Each row is a point on a landscape with many valleys, with its height.
A ball rolls from a point to the lowest of its 4 nearest points, and stops where none of them is lower. Distance is the straight distance between rows; heights are no part of it.
pive h=50.1: [123  90 124 137 157 144  90 113  80 133 165 124 186 195 117 132 154 111
 184 168 169 138 129]
zisel h=16.0: [149 127 154 148  64 166 113  83 130 104  72 108 145 125 124 121 133 111
 132 160 137 137  82]
Nodek h=35.7: [132 106 155 100  91 164 135  83  84 103 115 133 187 108 130 127 134 113
 152 177 127 122  74]
vav h=31.5: [103 105 116 143 152 142  95 124  95 143 155 115 179 187 121 137 151 125
 175 166 169 164 136]
zuba h=21.9: [ 84 141 117 117 152 119 138 165 112 163 132 107 152 158 133 130 162 157
 137 119 145 174 155]
dekap h=68.6: [187 144 111 161  93  79 139 110 122 136  85  93  61 102  97 142 120 143
 119  98  98 151 146]
kope h=67.6: [154 155  87 140 127  79  98 113 180 130 110 163  50  50  66 142  81 136
 105 100 115 122 140]
Meru h=43.1: [ 92 119 149  87 203  84 135 178 138 158 155 129 108 135 137 120 139 107
 118  86 154  93 145]
mova h=42.6: [159 111 155  83  92 163 134  88  86  84  93 116 194 108 121 116 126 108
 144 180  99 106  73]
zeza h=37.8: [ 93 145 121 115 148 116 154 166 117 161 132 116 138 143 138 122 163 162
 122 109 128 160 150]
vas h=42.7: [116  94 145 113 113 153 130  84  68 117 139 137 190 120 131 132 144 123
 167 173 151 139  86]
Latom h=50.0: [187 123 138  67  90 135 133 104  83  56  57  84 195 124 103 100 127 113
 151 176  71 112 104]
ver h=47.9: [107  96 129 133 131 144 118  99  78 133 152 136 186 153 125 136 148 126
 174 173 170 154 106]
Pesis h=20.7: [144 121 157 123  68 173 114  81 116  91  82 112 164 116 123 114 125 102
 137 173 122 118  80]
lod h=39.1: [109 121 129 123 180 155  78 170 116 149 151  84 179 228 129 140 139 120
 153 147 141 150 163]
Sapu h=8.7: [137 123 155 137  66 176 118  85 121 105  91 119 156 124 130 127 132 118
 134 165 135 136  80]
Fuz h=42.5: [160 126 145 104  78 142 103  88 109  69  54  92 167 109  97 100 122  85
 143 171 111 107  80]
gebo h=52.9: [ 94 142 120  95 169 100 161 174 126 157 142 129 122 130 136 113 157 155
 117  95 126 128 150]
salu h=54.7: [167 146  94 138 129  99 110 140 162 125 122 155  66  82 103 138 116 129
  90 109  79 103 151]
voraz h=40.0: [178 141 137 176  72  94 131  95 124 122  52  78  80 120 114 123 118 135
 135 121 140 156 117]
tavag h=66.6: [177 146 102 141 115 103 131 140 141 135 111 130  69 103 108 137 132 139
  94 106  71 118 152]
pefaf h=37.9: [117 141 109 118 150 116 151 155 165 124 162 170  91  92 150 115 119 137
  91 100  97  86 140]
bib h=59.4: [105 144 118  99 155 109 165 169 129 153 143 132 120 123 141 117 159 162
 110  96 109 128 147]
maned h=69.7: [144 165  86 143 119  80 101 107 189 133 110 171  54  40  58 137  72 144
 106  96 132 130 133]
pibat h=64.5: [151 155  92 151 139  97  91 133 185 125 119 173  55  65  93 141  89 117
  85 113 107 100 140]
Bokeg h=56.7: [121 145 106 146 150 124 123 147 184 113 151 179  75  91 145 126  93 119
  90 109 103  85 141]
suf h=73.2: [142  80 142 105 141 130 128 104  39 126 145 144 199 147 116 127 158 102
 185 175 155 121  92]
meti h=64.4: [177 145  91 141 111  74 127 105 141 135 102 127  53  63  65 148  98 139
 110  94  93 132 147]
gis h=62.1: [146  89 136 111 165 168  78 124 104 127 183 122 191 245 132 137 154 115
 176 172 149 110 127]
sezo h=34.2: [170 146 127 168  80 133 138 125 129 137  90 104  90 140 132 132 151 153
 108 114  97 154 138]
Vela h=22.0: [158 135 150 171  63 149 118  96 135 116  66  98 113 139 128 121 135 122
 129 143 138 148  99]
kav h=41.3: [146  97 156  80 109 145 149  92  55 103 117 136 201 109 132 123 137 112
 159 177 120 115  76]
giv h=75.8: [167 148 112 143 105 123 146 145 135 134 115 128  82 121 129 130 152 151
  97 104  70 128 152]
bove h=13.9: [131 145 134 149  86 153 156 135 130 142 112 116 126 144 148 129 162 170
 113 122 111 165 134]
geb h=53.2: [ 94 132 125  93 181  95 159 167 143 148 162 143 111 112 146 111 137 135
 111  87 132  99 143]
tizog h=34.1: [154 125 149 125  68 141  97  87 123  82  50  97 149 110  99 101 122  85
 139 167 132 115  76]
Nevi h=70.9: [148 151 118 139 109 129 157 146 133 139 121 128 100 128 140 127 159 162
  97 102  79 136 146]
zek h=49.1: [102 149 116 116 129 124 168 159 128 152 131 125 128 135 143 120 165 168
 114 106 112 156 148]
zit h=62.6: [129 147 117 118 122 126 165 159 134 143 131 130 108 126 146 121 161 167
 102 102  89 139 152]
kig h=41.6: [149 144  98 141 134 110 113 146 172 120 134 170  71  84 121 131 114 123
  82 113  82  91 147]
momid h=24.9: [ 92 117 128 140 117 148 127 108 100 140 141 126 170 151 135 140 151 148
 156 158 164 179 123]
likug h=55.3: [ 94  98 158 116 202  90 132 149 158 151 180 143  89 128 156 133  96 104
 120  79 184  86 144]
madu h=66.9: [114 167 115 172 138 125 107 152 209 114 141 186  65  91 152 140  63 107
  89 113 134 101 147]
pagi h=47.6: [173 110 156  59  96 145 151 104  65  75  81 105 212 120 122 108 131 126
 150 179  79 110  91]
luda h=52.4: [ 84 116 137 129 184 109 148 142 175 136 192 158  89 109 167 131  72 118
 116  80 172  97 144]
rotan h=19.6: [152 129 156 158  56 155 107  86 133 100  61 102 132 128 118 118 127 110
 135 155 142 134  84]
kobek h=32.0: [ 96 127 129 126 180 132  90 173 116 158 142  86 169 208 124 137 144 121
 149 139 145 160 165]
totas h=66.4: [154 155  84 132 111  74 122 102 159 133 110 147  53  43  48 142  78 141
 113  90 107 138 141]
leler h=58.7: [141  86 127 127 163 155  82 117  89 128 175 124 188 222 122 131 156 107
 186 173 157 122 128]
nevo h=23.4: [115 112 154 135  80 176 130  83 109 119 116 132 170 124 139 132 139 136
 142 169 143 152  83]
Buleg h=42.8: [107  98 130 128 119 150 126  92  82 131 145 137 184 137 128 137 146 130
 169 171 163 156 100]
tovi h=47.8: [ 97 137 120 135 163 125 147 145 185 117 169 173  88  95 162 123  89 125
  95  97 125  86 135]
Mitek h=7.9: [142 141 105 129 141 115 137 151 160 123 145 166  81  94 134 124 131 134
  89 110  79  91 144]
zegad h=54.1: [ 89  99 154 131 195 100 136 145 172 152 192 141  80 125 161 143  68 107
 128  78 193  97 154]
Lezo h=47.0: [ 98 131 116 107 172 104 161 153 160 134 169 161 102 101 154 113 121 137
 105  88 124  84 138]
gego h=65.4: [179 144  95 149 101  71 142 104 127 132  93 103  54  73  74 145 102 145
 119  91  95 145 146]
duzis h=53.7: [102 103 159 101 203  86 128 166 150 157 172 131  93 139 144 125 118  97
 119  87 176  82 139]
fovil h=59.1: [130  85 128 128 149 139  98 108  65 136 162 133 190 181 116 132 151 105
 189 172 167 133 114]
rosen h=62.8: [179 147  94 145 119  79 118 120 144 131 105 130  59  75  81 144 110 135
 104 102  83 124 154]
faba h=30.4: [119 125 146 152  78 178 139 100 119 133 114 121 156 139 149 136 146 147
 135 150 139 167 104]
Laseg h=64.0: [150  80 130 119 152 140  99 111  65 128 167 133 195 198 112 127 166  96
 193 172 162 118 112]
radad h=53.4: [ 77 128 136 152 168 126 151 142 185 134 194 150  87 111 172 142  48 117
 112  73 174 110 154]
siso h=37.2: [ 91 113 118 141 133 142 118 113  95 148 147 118 174 163 128 139 150 141
 163 161 169 175 126]
Dudob h=27.8: [ 90 136 141  86 193  94 123 194 124 168 138 104 128 162 126 120 155 114
 125  98 144 124 159]
nel h=45.3: [173 122 141  79  82 141 115  94  91  57  56  90 189 113  95 100 119  91
 145 178  83 101  95]
tutev h=36.5: [ 88 131 123 142 126 144 137 127 106 152 134 115 163 154 137 138 155 160
 147 143 156 186 132]
Livi h=74.0: [147 146 104 129 122 121 153 153 142 136 134 138  93 113 138 123 150 152
  93  99  69 114 150]
Vemus h=57.1: [ 89 155 125 165 144 135 136 151 201 117 168 179  82  99 169 136  57 112
  96  91 146 104 148]
rilu h=51.3: [ 85 129 127 139 168 122 148 143 185 124 189 168  89 100 173 127  68 121
 105  86 157  96 142]
defa h=5.7: [ 94 113 119 141 160 137  97 144  99 149 150 104 176 192 124 137 150 132
 162 151 162 168 149]
fug h=23.5: [133 138 144 157  68 173 133 104 127 130 102 115 141 142 144 132 147 148
 125 143 133 162 108]
Redef h=50.2: [ 90 126 127 112 181 108 156 145 164 128 180 162  94  99 161 117  98 123
 106  86 144  85 139]
Kab h=25.8: [148 142 140 163  71 156 139 116 133 135  97 106 122 144 148 130 152 153
 115 129 118 162 126]
dat h=8.9: [ 94 119 134 143 103 157 134 105 103 139 137 127 170 145 139 137 146 147
 147 154 159 176 112]
zunul h=27.2: [174 143 138 179  68 128 131 108 129 128  68  87  94 139 131 128 137 137
 125 128 124 155 122]
nenu h=34.7: [160 120 150  99  79 159 114  85 105  76  66 108 177 106 110 110 120  92
 141 176 102 106  82]
Pazul h=54.9: [ 73 123 141 156 166 122 151 146 187 140 194 144  82 116 168 156  39 114
 113  64 186 123 164]
gep h=35.1: [117 109 124 135 171 155  76 143 107 138 162 102 185 226 125 140 142 119
 165 160 152 150 154]
Vun h=17.5: [ 88 139 129 106 181 109 119 189 116 170 134  96 150 174 123 127 155 126
 136 112 145 155 167]
Limav h=34.4: [115 148 119 130 108 140 161 150 123 151 124 119 131 143 147 127 162 172
 113 113 112 167 144]
zova h=62.0: [118 146 115 111 144 114 162 163 140 137 143 142 106 112 146 119 155 157
  99  94  93 112 143]
sigus h=45.4: [164 111 156  70  91 153 140  96  76  74  84 113 200 113 121 110 127 113
 143 179  88 106  82]
lor h=26.2: [103 133 141 105 187 126  97 198 121 164 139  82 155 204 125 132 146 103
 130 120 139 144 167]
kika h=54.4: [105 139 114  99 160 105 163 163 146 139 154 151 106 110 147 114 141 150
 104  93 106 106 142]
datul h=17.6: [143 132 154 157  62 171 126  95 129 114  86 111 136 137 138 126 136 129
 128 153 135 148  94]
koni h=59.8: [133 155 107 152 145 120 109 148 194 112 142 182  67  79 132 135  84 110
  82 115 110  89 140]

Call two points neighbours if one is among the 4 nearest of the other. Go from one point of each pair to the other, from neighbour to neighbour, staying as low as possible. Name the highest point that can't be avoided.
defa and Mitek | geb
bove and Vun | tutev
Sapu and bove | fug
Vun and defa | kobek

Where does a ball stop that starts at each point below?
pagi | Sapu
suf | Sapu
zova | Mitek
radad | Mitek
kope | Mitek
